Points, in no order, along strands that fork and pass close to each other.
Points whose rows are less than 101 apart are linked; no others are. Some points are linked to none.
vol: [-20  30 -21   8 -36 -27  12  35   3  12  27 -55 -11 -17 -13 -29  -5   2
 -13   7  50  27   1   1   9  48  -6  34  56  17]
sukez: [-52 -23  -4  56   3  15  21  18   1  36 -61  -6 -27  -5 -14 -37 -15  -2
 -20  -5  23   5  -3   3 -10   9 -26  -9 -26  -2]
Rava: [ 35 -21  19  10  32  30 -33  -5  29  11 -10 -18 -26 -26  -9  25  16 -17
 -62   9 -12 -30   6   1  13  37  20 -28  26  -6]
fesu: [-10 -15 -20 -25   4  57  -6  10 -26 -31 -13  19  20  -9  18 -39  10  -9
 -27 -11 -17   4   3 -16   1  28  12 -13  -5  11]
napaf: [  2  20  -8  40  31 -14  15  -2  13 -30 -11   2  31  15  24   1  -5 -19
  34   1 -15  27 -14   9  22 -62 -25  -9 -47  -9]
velam: [-16  17   9  25  23  46 -38   6  12 -32  43  37  16 -25  17  70  10  -7
  12 -25 -30 -31  -2 -44  21 -13 -33  21   8   7]
zurol: [ 12  -4 -40  48  14 -35  19  10   8 -41 -14 -32  29   1  20 -32   2 -17
   2  26  20  50 -24  13  34 -44   3  13 -13  20]
muri: [-24 -59 -30  15   9 -16  33 -28  -6  -8   8  -4 -10 -39 -58  44   0  28
  46 -22  30 -51   6  11 -29  27  38 -17 -25   3]
livov: [-26  22  -7 -11  31 -11   3  -6 -24   5  37 -34   9 -19  30 -39 -26  34
  19  39   3 -18   1 -23  16  32   8  -8   8 -35]
vadal: [  6   4  24  15  -1  55 -50  21   9   7 -39  25 -31   7   1  13  23 -28
 -58 -28  -5  -8  24 -11 -14   4 -32  -8  12  17]
kirig: [  6  24   8 -62  -9 -38  45 -13  10  12  33 -27 -22  14  -5   0 -26  36
  38  -7   2 -24  -8   1 -22  40  36  -9  -2 -47]
ribo: [ 40   4 -28  46   6  -6 -16  28  20 -69 -13   7  27  -9  18   4  24 -39
 -23  -2  -5  43 -27  -3  26 -41 -11  21  10  34]
vev: [-13 -15 -18 -51 -32   2  36   7 -36 -39  31   9  16  -2  10 -27   1  30
  32 -14   1  -2  19  -1 -13  25  31   1 -10   1]
funaf: [ 12 -28   2  11  17  32  -9 -35  -4  12  42   3 -26 -32 -10  64   5   3
  18   5   7 -78  46 -17   7  45  17 -10   0 -11]
tid: [ 31  -5  30  40  46  32 -50  11  31  -4 -36 -22 -36 -24  13  29  16 -37
 -52   6   3 -22  13  -7  19  25  -9 -34 -11 -11]
dute: [-32 -32 -24   9 -25  46  -7 -10 -39  30 -13   2 -28 -37 -16 -17  -3  10
 -17  -1  46 -41  12 -41 -10  56   7  19  20  -5]
Seno: [-14 -14   3  31 -19  38 -23  -9   1  30  23  23 -23 -21  -5  48   6  -6
   8 -21  30 -50  39 -20  -6   9 -26  15  14  10]
moz: [ -7   2 -14  -6 -16   6  21  13  -1 -54  49  37  46   0  23  22  -2  10
  49 -15 -24  -4   7  -9  -2 -34  -9  24  -8  17]
ton: [ 23  36  31 -19   7  -6 -40   0   6 -11  35  25  26  12  25  16   8   2
  10   0 -29 -16  11  18   5 -36 -27   7  21  10]
kopa: [-17  -4 -11 -27  30 -43  62 -12  -6  -8  20 -26  16  15  16 -20 -22  38
  59   0  -1   2  12  14 -11   9  26 -11 -42 -38]
Guva: [-19 -40  -7  -3  20  61  -2 -26 -43 -26   3  31   6 -26 -11   7   5   7
  16 -10  -9 -65  18 -46 -14  24   7 -16 -21  -9]
Zuvek: [ 10   5   3  12  -2  34 -21  20  14 -41  33  28  14 -28  -4  60  27 -14
 -11 -39 -42 -29   5 -14   7   1 -13  10  23  27]
moto: [ -7 -19 -21  11 -40  19   7   8  22 -12   5  33  22  -8 -17  31   5 -12
   0 -27 -13   9 -16  -3 -12 -35  -5  20   4  29]
pizof: [ 30   4  14  66  45   5 -60   3  37  -8 -44 -13 -29 -15  12  17   9 -32
 -44  30   7  -1 -17 -19  30 -27 -20 -14   2   0]
Lopen: [-34  27 -24 -11 -30 -10  11  21 -19   8   6 -42 -23 -12  -9 -47 -20  -1
  -9   2  35   6  -3 -30  -4  58   3  32  36  -2]
tabik: [-34  -4  -7  59  -8 -16  26  15   9  18 -44  12   4  29  -8 -12  -6   1
  12  -8  29  45   0  11  -5 -50 -56   2 -36  21]
molo: [-22 -65  -1  44  -2   3  21  28  -1 -54 -34 -26  -6 -28 -24 -35  34 -29
  -9 -32   1  18  37  32  -8  36  14 -13 -25  43]
Pas: [-11   3  -7  70  -3 -39   1  15   4  -5 -44 -43 -20   5   2 -35  11  -4
  -6  11  52  26  -5  21  22   2 -28  -8   1  15]
Fisu: [-60 -24 -20   0 -21   9  39 -15  -3  41 -22 -25 -20 -19 -23 -17 -18  32
  47 -17  47 -20  -1  -3 -24  20   3   5 -27 -31]
tobi: [ 17   8  36  41   1  10 -69  19   7  38 -57  15 -43  21 -12  41  26 -29
 -61  -5  19   1  28 -13  -3  -5 -48  -5  16  17]
Kav: [ 18  11  17  -8 -20 -20 -36  -4  17  41  55   1   5 -17  -9  43  -5  17
  -3  13  12 -28  11  24   3  -3  -5  14  67  17]
zudu: [-23 -20 -19  26  -2  19  13   9  22  37 -53   4 -12   6 -15 -27 -22 -10
 -20   8   5  25 -33 -13 -10 -15  -5 -19 -24  -8]
tatud: [ 49  -8 -18  -9 -18   9   3  17   2 -45 -49 -12  12  16  21 -28  26 -33
 -38 -13  -8  51 -11  19  11  -9  29  -4 -17  13]
saze: [ 20  22   7 -36 -35 -37  23   0  -1  20 -33   1  22  50   1  -9   6 -12
   9 -13 -10  43 -16  31 -11 -50   7  14 -27  -4]
geb: [  5 -36 -14  13  11  15  26   0  37 -11 -24  -7  -4 -18 -30  15   0 -15
 -24  -3 -22 -11 -27   4  -5   5  34 -40 -30  -6]
kuzag: [ -5 -37  -4   6  26  18  -9 -31 -41  -6  43   1   0 -35 -11  45  -3  18
  40   7  27 -83  52 -22  -8  45   9  -7 -14 -13]
Noz: [ 26 -15  27   2  39  29  -2 -42  28  41  28  -8 -36 -22  -7  50   5   9
  14  27  -9 -55  49 -13  20  41  22 -17   9 -26]
kuru: [  2  28  28 -61 -40 -14  11  -1  10  29  19   7  -1  36  -4  13   0  19
  24 -20  -4  -4  13  32 -31  -4   0   5  -1 -21]
farak: [-14 -11 -43 -40 -52 -18  52  14 -20  -7  27   5  18   1   4 -16 -29  12
  37   3  36  35 -11 -19 -12 -11  33  46   7  11]
Funu: [ 16   4 -18 -45   4 -48  72  -7  -9 -27  22 -27  25  30  23 -30 -10  27
  29  -6 -15   9 -19  15   0  15  50   1 -32 -28]
tofet: [-16 -15   5   9 -25 -26  44  32  -9 -45  34 -23  15   5  26 -25 -11   1
  34   3  29  50  25  19   5   3  12  20 -11  44]
Von: [-30 -13 -16  -8  39   8   8 -19 -30 -18  33 -23  22 -30  18 -32 -10  31
  25  19  -7 -23   7 -16  -1  32  20 -19 -11 -21]
sokin: [  3 -27 -30   1 -16  17   5 -11  17 -10  16  39  19 -17 -22  26  -5  -5
  -7  -7 -43 -16 -46 -25  -5 -34   5  12   5   7]
Vara: [ -7  23   8 -15   5  26 -49 -18 -13  26  40  54   5  -4  20  12 -26  16
   3  33 -20 -17  11 -40   4 -23 -24  24  46   4]
pef: [ -6   0   7  82  -7 -46 -10  16  25  -5 -64 -18 -26   6  -5   4  24 -21
  -6 -10  56  27   6  36   3 -26 -47 -11 -24  21]
zur: [ -4 -39 -43   4  18   4  47   4  -3 -20 -18 -14  34 -12   4 -40 -10  -9
 -21  15 -21  33 -38 -14   6 -15  45  -2 -24   1]
Pozom: [ 17 -31  -4 -18  29  43 -25 -23   2  -7   9  -2 -21 -35  -3  -5   2   0
 -45  20 -29 -29 -18 -31   9  45  43 -19  37  -4]
torep: [-43 -52 -37   9  39   5  -1 -23 -42 -13  10 -16  15 -52 -10 -42  -2  32
  15  27   5 -24   3 -36  -8  44  28 -14  -9  -2]
mebol: [ -6  18   3 -45 -56  12 -11  -7 -20  23  36  11 -10 -15  -3  19 -14  32
  22  -6  40 -51  15 -14 -14  41  21  18  34  -7]
zitem: [  6 -25 -36 -11   9  39  21  14 -14 -51 -16  26  31  -5  24 -42   1 -22
 -28 -16 -31  30 -13 -17  -3 -12  20  -5 -18  10]
mifot: [-10 -41  -5  16  19  20   9 -11   9 -22  11   3  -7 -49 -29  45  19  -8
   1 -39  -9 -46  29  -4 -13  29   6 -25 -24  11]
Vifon: [-23  19  24  -5  31   3  16 -24  17  22  12  13  11  22  18   8 -27  16
  50  10 -10  -5   8   9  -2 -43 -25 -17 -33 -28]
sivo: [ -5 -27  17  -9  67  25  17 -42 -13 -20   7  14 -15 -13 -20  27  14   6
  12 -16 -47 -49  15 -28 -16  38  25 -50 -63 -23]
rede: [ 39  30   7 -77 -35  -2 -17  10 -22  -7   7  10  17  37  31 -39   3   1
 -20  -5 -36  17 -17  18   6  11  17  28   9  -2]
tarud: [-18 -22 -16  -6 -29  35  -8 -23 -32  28  14  -6 -22 -32 -21  15 -19  17
  14   1  50 -60  26 -27  -2  48  13  15  18 -16]
dima: [ -1  66  26 -12  -9 -19 -45  10 -32  28 -25   8 -13  42  26 -28   1   7
 -21  14  19  26  18 -10   8  -2 -41   2  24  -1]
vuro: [ 25   9  12 -68   5 -19  36 -27 -15 -11  30 -12 -21  21   8 -13   0  30
   9   8 -38 -34 -15   4  -7  50  47 -20 -14 -35]
Tofa: [-12  30  41  23  -4 -30 -27   1   5  74 -41 -12 -27  41 -20   8   4   0
  -4  11  37  14  10  17  -6 -12 -48 -10  -1 -11]
sav: [ -2  17  39   3  18   0 -15 -18  26  32   4  28   8  25  -2  32 -18  -3
  28  15 -29   1 -11  11  -2 -53 -29  -5 -14 -19]
nifa: [ 32  21  53 -32   9   9 -55  -9   2  18 -32  47 -10  24  -5  40  10 -36
 -24   7 -53  13  -5   1  -4 -53 -22   2  -4 -17]
lofam: [-10  13 -23  -4   2  -5  -8  -4  -5  43  12  -6   3   4   2 -24 -35  17
 -13  48  -1  21 -52 -26   7  -9  -1  13  45 -16]
dufo: [-17 -25  -2   5  -3  19 -10 -32  14  68  -4   7 -31 -13 -35  22 -23  15
   0  35  17 -13 -22 -31   1   3  10   9  32 -22]
suvut: [ 47   1 -24   6   6 -23  -4  14  19 -39  13   2  40   5  20   2   9 -17
 -15  11 -30  17 -37  21  26 -39   0  14  15  29]
mavun: [-10 -10   9 -12  47 -27  42 -19  -2 -23  13 -30   3  10   2  -5   5  22
  46 -18  -9 -14  29  29 -13  17  17 -47 -55 -16]
ralem: [ 22  36 -24 -37 -21 -12  24  21 -15 -20 -23 -48   4  17  14 -55  -1 -19
 -23   7  -2  41 -29   1  11  24  31  12   2 -11]
sok: [ -2  66  27 -23 -39 -23 -29  25 -31  11  -4  -3  -1  24  21 -19  10   6
   2 -14  37  23  37  28   1  13 -41   5  28  15]
Pim: [  9  44  19 -36 -44 -11  -4  34 -18  -5   9  28  19  38  33 -14   7   0
  13  -9   7  41  33  30 -10 -21 -18  23   8  27]
lezu: [  5  17   2 -35   5 -41 -15 -11  -1  42  17  -1  17  27  10 -23 -30  14
  -9  45 -26  27 -49 -15  13 -35  -2  30  29 -34]
leva: [-12 -32   3  19  27  29 -12  -9  -1 -23  12 -22  -8 -44  -4  11  28  -3
 -14 -15   0 -45  34  -8   2  54  17 -22   4  14]
Fugis: [ 10  17  51  39   9 -12 -47  -8   9  68 -47   7 -43  29 -21  39  19 -16
 -27   3  21  -6  40   5  -5 -12 -54 -20  -3  -4]
zame: [  7 -23   9  -2  58  21   6 -50  -7 -32  34  27  -8 -22 -18  59  11   5
  15 -12 -45 -66   3 -34  -5  20  31 -21 -32 -18]
Kip: [  3   2 -17  25  54 -49  10 -12  26 -14  57 -32  24 -23  15   7 -29  28
  36  32  -2 -17 -13  22  18 -19   1 -12   3  -9]
sog: [ 34   5 -19 -59  -5 -25  41 -11 -19 -30  30 -18   6  19  10 -31  10  13
 -16  -1 -36  -8 -32  10  -3  47  47  -9  -7 -25]
mip: [-46 -27 -31   5 -13  22  22 -10 -21 -10  12  18   6 -31   3 -17 -18  20
  32 -12  13 -23  13 -15 -10  -9  -4   5 -15  10]
dozo: [ -5 -49   0  55 -12   0  23  37  26 -42 -32 -21  -8 -35 -18  -1  25 -32
 -15 -31  14  26   0  37  -3   5   8  -4 -20  42]
Redup: [ 14   0   5 -48 -10 -36  10 -24  20  40   7   7  11  37  -3   8 -19   6
  10  28 -40  11 -52   7  -9 -47   8  15  -3 -25]
bidez: [ 26  22 -17 -10  -6 -36   2   8  -9 -17  25   1  48  25  41 -28 -12   7
   5  28 -11  33 -14  14  16 -47  -5  30   5   9]
digif: [-20   7   2   2 -16  35  15  21   4 -13 -44  21  11  30   3 -11  11 -22
   6 -38 -13  19   3   8 -10 -27 -32  -9 -56   8]
Ruvap: [ 20  35  25  -4 -18  17 -52  13 -14   2 -68  14 -25  35  13 -14  26 -29
 -42 -23   8  12  32  15  -5   0 -29 -24  -4  11]
guduz: [ 10  -2  27 -19  12 -40   9 -28  33  50  20   7   1  21 -24  38 -19  25
  34  19 -25 -10 -28  30 -13 -39   5   1   1 -28]
nufuf: [-18   2 -29  43   2  -6  15  12  16  10 -13  14  28  14   0  -4  -9 -12
   6  10  -5  36 -24  -6  -1 -70 -29  15 -22  15]
Gikas: [ 13   4   4 -34 -24 -15  41  -7   9 -21  33  12  23  22   1  18   2  24
  42 -29 -18 -10  11  41 -19  -6   7  -8 -21  -6]
gub: [ 12 -19 -18 -18  11  40  -2 -17   8  -2  -5  32   7   1   0  -6 -11  -4
 -34  20 -58  -4 -41 -28   1 -20  31  -2   4  -8]
rov: [ 13  13  29  50  38  19 -62  20  26   6 -54  32 -28  -1  -6  38   4 -35
 -45   8 -15  17 -20 -34   3 -41 -42  -9 -14  -1]
netes: [ -2   4  14  37 -25  26 -20  34  25 -25   1  30   1  -1 -11  34  33 -33
 -11 -55  -1  11  26  10  -2  -9 -49  17   6  48]
nar: [-13   2 -22  52  24 -40  19  17  -6 -20 -11 -49  16  -6  16 -45 -14  -1
  15  25  45  41  -9  24  30  -9 -13   3  -9   8]
nivez: [ -4  24  56 -35  20  22   0 -30  17  57 -11   9 -30  22  -3   2 -20  19
  24  26  -5 -12  23  -1   6   4  -6 -16 -10 -46]
diluv: [  2  24  27 -12  12  36 -53  -6 -17  34  -2  53  -9  14  17  10 -14  -1
 -20  19 -25  -1  18 -39   2 -28 -30  12  25   3]
babaf: [-32  46  18  -6 -27 -28   5   6  -8  69 -35 -26 -26  39 -18 -22 -20   7
  16 -11  38  32   2   6 -13   0 -31   6   1 -29]
Zod: [ -4 -51 -38 -15 -12  23  32 -16 -11  -4  -8   5   1 -18 -28   0  -4   5
  -9  -7 -12 -21 -38 -16 -15  20  48 -17 -15  -4]
nadu: [ -6   5 -15 -10 -10  39  -9   9 -15   7 -13  -1  -9  -4   4 -38  -5  -4
 -31  -1   3   3  -3 -10   5  22   8 -12  22   4]
let: [  5 -28  20  17  18  23 -17 -21  48  78 -26   1 -47 -19 -52  33  -6 -10
 -30  32   1  -1 -17 -19   2   8   9  -6  21 -17]
Tedim: [ 18 -22 -38 -57 -54  -3  42  -3 -39 -42  32  28   8  -1  -5  -7  -3  16
  12 -14   6 -16 -15  -4 -10  33  53  19   6  15]
Zibo: [-35 -14   4  64  24   9  -2  26 -13 -35 -17 -24  -2 -25  12 -33  19  -7
  -7 -15  25   8  46  25  12  19 -31  -4  -6  28]
zot: [-23 -28 -15  31 -30   7  29   7  34   3   8  18   7 -10 -35  31   6  -2
  22 -30  10   7  -3  24 -21 -37 -14   5  -3  34]
zasum: [ 12  23   0 -37 -26  12 -29   5 -18  19   6  12  -5  16  11 -19  -4   4
 -30  -6 -11  11  -3  -5  -3  14   5  11  46   2]
vuvu: [-29 -48 -23   4 -19 -16  32 -17 -15  23  -7 -39 -15 -31 -54  10 -11  21
  43 -21  58 -44   2  -1 -29  45  29   7 -16 -17]
nuz: [  0  38  19  18  17  -9   6  -2  13 -23  -4 -14  20  26  26  -4   3   2
  48  -7   5   1   9  36   6 -35 -37 -20 -45 -17]
Seri: [  6  30 -24  -9   3  -4  15  24 -38 -38   8 -31  24   6  35 -71  -6  -6
 -14  24   8  42 -24 -10  33  16  17  15  17   2]
pazof: [-11 -15 -17  13   6 -22  48   8   7 -63  58  21  44 -27  20  13  -7  14
  56 -10 -14  -7  19   4   0 -19   1  12 -25  21]
nus: [-53 -25 -17  40 -12  28   8  -7 -26  12   6  25  -4 -22   2  10 -10  14
  22 -22  41 -42  37 -26 -10   5 -37  28  -1   6]
gofu: [ -7  -7   9   8 -22 -19  29  25 -11 -41 -18 -39  -6  13  16 -46  11 -18
  15  -3  33  56  22  30  11  17   5  -3 -19  23]
Susok: [ 33  34  37  22  26 -15 -46   2  33 -12  18  -1  10  -1   5  55  13 -15
   5   2 -22 -17   0  20  23 -29 -31   3  16   1]
bodur: [ 32  36  10 -50 -18 -34 -20   9  -4  -6  39  10  33  28  41 -16  -2   8
   0  15 -31  13 -15  23   8 -30  -7  23  12  -2]
Dos: [ 23  24   2  41  -8   4 -39  35   8 -75 -29  13  20  -1  18  26  38 -43
 -20 -29  -2  44  -2  -5  18 -47 -22  12 -11  38]
maz: [ 25  22  17 -52 -28 -45 -16  -3 -27  28 -34  25  27  43   9   4  13 -25
 -22  -2 -32  49 -28  35  -9 -59  -5  29  -5  -6]
bavin: [-10 -19 -38 -30 -42  -4  39 -17   2  15  11   1   7  -4 -40   6 -18  21
  20  -5  19 -13 -37  -8 -25  18  42   9   4  -7]
peto: [ 49   3  17  -3  37  12  -7   0  23 -64  17 -10   0 -15  -5  45  41 -21
 -25 -36 -50 -29   7  20   3  35  18 -32  -3   9]
besi: [ 34   8 -23  33 -20 -50  -6   8   1  -5 -39 -17  21  14  15 -24   9 -16
 -31  19  31  62 -36  11  20 -37   8  16  18  17]
nale: [ -3  -4 -30   0   1   9  25  -3   5  26 -42   2  14  19   4 -34 -21  -7
 -18  20 -13  34 -47 -17  -3 -28  18  -3 -24 -18]
Mok: [ 25  26  44   0  24 -31 -40 -24   7  18 -28  26   3  36   1  23   2 -25
   8  23 -36  24 -13  15  13 -79 -27   3 -10 -25]
kiso: [-10   0 -11 -24 -49 -42  50  27  -7 -11  35 -22  12   5  29 -18 -33  11
  36   0  31  48   1   6  -2  -5  26  42  13  17]
Fev: [ 44  -4 -28 -33 -23  -3   3  27  -3 -42 -24 -29   3   5  11 -31  24 -27
 -48 -11 -10  37 -30  15  18  20  46   3  24  16]
duvik: [ 28 -19 -34 -44 -41  -8  28  -4 -11 -36  41   7  -2 -14 -10  -1  12  17
 -16 -26  -8 -15 -14  11  -7  44  55   7  35  16]
buli: [-21 -32 -27  -9   0  21  17 -23 -33 -32  18  30  24 -23 -13  16 -10  18
  40 -16   1 -47   6 -21 -21   2  12  -3 -33  -5]
gakaz: [ 12  19  15   8 -15  31 -19  38   2 -62  -1  25  11   4  16  11  40 -30
  -6 -45 -14  20  33  12   6 -12 -37   5   1  45]
doza: [-14   6  19  34  29  47 -25  12  14   5 -35  40  -9   8   0  12 -10 -22
 -22  -1 -26   3 -18 -43   2 -40 -44   0 -22  -7]
fovez: [ 11  47   6 -49 -27 -55  24   3   0  40 -13 -28  11  52  -1 -16  -8   1
  29  -5  10  46 -16  21 -12 -25   3  23  -9 -31]
Sivi: [ 25  32   5 -29 -19 -48 -36  -9 -39  31 -52  17  12  46  11 -13   9 -25
 -41  27 -12  55 -23   3   3 -40  -9   9  11  -9]
finob: [-31  43  17  -2  20   5 -13   0 -20  29  30 -30 -15  -1  43 -42 -29  26
  19  30  31 -12  30 -26  15  32 -27  -1  25 -33]
Sen: [-46  -1 -24  18 -25  32  -5  15 -43  17  -9  -6 -31 -19   2 -51 -14  17
 -16  -3  40 -20  17 -36   0  66 -15  27  35   2]
nasi: [-26 -14 -37   5 -20  14  -2  -8   0  56  -4  -1  -7 -16 -22 -17 -28   8
 -18  26  18  10 -41 -36  -3   6  19  16  40  -8]
fama: [ 28 -23   1  -5  23   5  17 -28  21 -36  38  20  -3  -8 -20  42   3  -2
   0 -15 -55 -57 -27  -3  -2  13  30 -16  -1  -6]
Boga: [-57   6  -1  23 -31 -13  32  22  -5  44 -33 -20 -25  21 -10 -39 -16  13
  12 -16  44  28   9   0 -14  11 -36   1 -17  -4]
Zeme: [-21  10  12  76   4 -24  -1  21  31  -4 -40   0  -6  20  -7  18  22 -14
  19 -28  26  16  18  26   5 -44 -57  -7 -37  19]
pib: [ -5 -10   8   9 -20  34  -8  34 -17 -58 -33   5 -16  -5  14 -38  34 -27
 -31 -44  13  23  39  15   4  40  -5  -6   3  28]
lagas: [-21   9  13 -39 -24  -4  40  14 -18 -33  34   8  22   5  33 -11 -15  28
  53 -29  14  -7  49  19 -23  12   2  -5 -19   1]
gire: [  1   4  19  22  43   3  -9 -18  27  29   3 -20 -14  -6   5   6 -18  10
   5  45  -6 -13  -8   0  17 -12   0 -15   4 -23]
Bon: [ 26  28   5  14 -15 -29 -52  11  -5  24   5 -19   2   2  -8  12  22  -2
 -33  15  23  18  -8  31   9 -16 -19  13  61  31]
gedan: [ 13  19  18 -20 -33  27 -25  23 -22 -30 -35   0 -17  27  25 -37  39 -21
 -32 -42  19  18  38  15   4  23 -15 -20  -6  19]
pibe: [-10  54  16 -28 -21 -49 -11   4 -15  61 -17 -24  -7  41 -15  -5 -19   4
  -2  13  20  46 -15   2 -20 -20 -18  16  18 -21]
naris: [-15 -33  -1  -9  42  -9  41 -34  -2  -5  -3 -13  -8  -2 -25   8  11  19
  25 -22 -22 -26  14   4 -22  29  27 -47 -66 -20]
bafom: [ 21  32  24 -19 -11 -50 -44   1  -7  53  35 -14   3   6 -10  21   5   9
 -13  24  11  11   2  31  -5 -13 -11  16  64  -1]
Zeko: [  6  41  -4   1 -15 -42 -44   8 -37  33 -35  21   1  37   5 -18   4  -4
 -37  22  13  52  -3  -8   7 -28 -33  10  32  17]
rubi: [ 54 -15  16 -27  30   9   2 -18  30 -30  13   2 -20   6 -10  24  20 -13
 -43  -8 -59 -30 -27  19   2  25  37 -32  -3 -13]
Gugi: [ 30   8 -27  25   0 -31 -36  27  -4   6  -4 -13  14  -1   2 -23   6 -10
 -55  25  22  41 -42   4  19 -21  -1  14  63  33]
todit: [ 22  12  11  16  59 -35  -4 -19  31  11  24 -30   3   1   5  18 -31  18
  27  46  -8 -15 -24  27  22 -16   8 -12   7 -24]
voza: [ 37  -1 -20 -34 -23   2   2  11   1 -46  18 -11   3  -7  11 -24  20  -3
 -38  -8 -13   6  -5  17   4  38  45  -3  47  25]
lepet: [-17  16  10  -7 -30  13  17  18 -13 -10 -12  19  21  27  17 -24   1  -6
  21 -14  11  40  26  14  -3 -30 -30  -1 -24  19]
Dol: [ -9 -17   1 -17  30 -14  12 -23 -32  -4  42  -8  -1 -26   0  21  -1  42
  50   1  26 -68  48 -12 -17  46  22 -19 -23 -25]
Luso: [ 34   2  36 -29  17  40 -43  -1  23  23 -40  46 -16  12  -6   8   4 -29
 -33   8 -61  14 -24 -16  -4 -28   9  -4 -11  -3]
kilu: [ 31 -19 -19  16  -6  -5  17  11  29 -30 -45 -11  10   6  -8  -4  19 -27
 -33  -6 -11  24 -32  20   2 -21  33 -20 -29   5]
disav: [ -1   6  11   8  21  57 -37 -10   4  -9  43  47   6 -23  16  44 -10   1
  -1  15 -29 -41   7 -57  19  -7 -19  20  23   1]
Vasa: [ -8  -4  -3  -3  16  47 -14   2   6   9 -31  54  -5   5   1  -3 -13 -15
 -28   8 -46   5 -35 -42  -8 -43  -9 -11 -21  -8]
Kefa: [-20  -3 -15  21  36 -27  30  -4  15 -28  51  -3  31 -26  19   3 -23  28
  49  12   7 -20   8   9   2 -15  -4  -3  -6   7]
Dag: [ -2 -45 -19  38 -18 -20  36  16  47 -11   3 -16   6 -28 -40  26  14 -17
   0 -25  12  11 -10  41  -7 -13   6  -2  -3  36]
Bev: [-16 -10   4  55   8  24 -17   4  30  27  -3   7  -7 -22 -18  25   2 -19
 -14  -9   4 -22  20  -8  -4 -18 -38  -4  12   9]
sini: [  7   7  39  50  24  -4 -39   5  43  31  -5   0 -10   3 -26  62   3 -18
 -11   4   2  -5  -8   9  10 -37 -37  -4   1   7]
Divaf: [ 15  -5  40 -19  28  20  -2 -40  27  62  12  -5 -52 -11  -9  28  -8  23
  17  44   3 -23  28 -12  23  32  15 -10  20 -47]
medim: [-27 -63 -26  31  -4  11  30 -15  -6 -18   3  -1  -5 -50 -56  29  14  -6
  19 -32  21 -55  15   1 -20  21  19  -1 -19  17]
Gad: [ 11 -30 -14   2  41   6  -3 -17  -6 -30  37 -12   2 -36  -8   0  16  13
 -29  13 -20 -42  12 -12  -5  45  39 -29  15   6]
pezo: [ 38  -6   7  -2   1  26 -23  13  31 -37  10   8   4 -14 -12  37  27 -20
 -34 -32 -29 -30  -3  19  -6  12   2  -6  26  26]
mizo: [ 20  21  19 -43 -32   4 -28 -16  -5  28  58   7 -11 -11  13  27 -11  28
   9  16  13 -50  18  -6  -9  36  11  16  51 -14]
baga: [-25 -29 -55 -21 -40  -8  57  -4  -4  22  -9  -8  17   1 -27 -17 -21  12
  14   4  17  32 -44 -16 -15  -8  35  32  -3  -2]
zikeg: [-16  26  17  22  51  11 -18 -20   7  49  21 -16 -18 -12  27  -1 -29  23
  18  55  18 -22  21 -11  31   6 -23 -17   8 -30]
zez: [-32 -52  -7  36  35 -22  30   5   3 -32 -28 -50   1 -23 -25 -39  26  -6
  14 -16   5  17  18  27 -12  35  24 -30 -57  26]
zuv: [  9  23  50 -39   1  30 -31 -22   5  54  -4  26 -26  22   2   0 -13   3
   2  29 -26  -3   9 -12   8   0 -10  -3  17 -28]
fisi: [-34 -32   4   4   0 -27  52  16 -13 -38 -18 -62  -4 -17 -12 -50  15   3
  20  -8  28  45  20  30   2  48  26  -5 -35  17]
zasut: [ -1  41  16 -66 -33 -24  12   9   3  25  23 -21  -6  11   3 -10 -22  16
  21  -4   4  -1  -2   5 -13  26  10  21  15 -30]
lado: [-14  63  28 -22   2   9 -40   0 -32  37  11   0 -13  25  28 -30 -13  15
 -12  30  18   8  21 -30  15  22 -32   5  40 -19]

A fork is a point with three links. Follow the links from the first point to the second and name the forks in between, in order.
ribo, saze | bodur, babaf
nar, doza | sav, Vasa
zudu, ton | bodur
bafom, guduz | sav
nale, todit | babaf, dima, finob
gedan, ton | babaf, bodur
Von, maz | finob, dima
Tofa, lepet | babaf, dima

Follow the links from the first point to the second, and from the first to the third. Name the last point that the two ways share.
tabik, doza, dufo | sav
Pim, Ruvap, moz | dima
fesu, maz, vadal | babaf
pizof, dufo, nuz | sav
Kefa, lepet, nale | dima
lofam, gofu, leva | Vasa
maz, zitem, Fugis | babaf
leva, zot, pef | Vasa

A fork is a point with three links, a tip a point with one. Leave the first point through the second and follow the links. Name the first fork or tip that comes.
pezo, Zuvek | Dol
naris, mavun | Fev
kiso, tofet | Vasa
bafom, Bon | sav
zur, zitem | bodur
rov, pizof | Fisu
pib, gedan | babaf
nar, zurol | vol
babaf, Tofa | pib
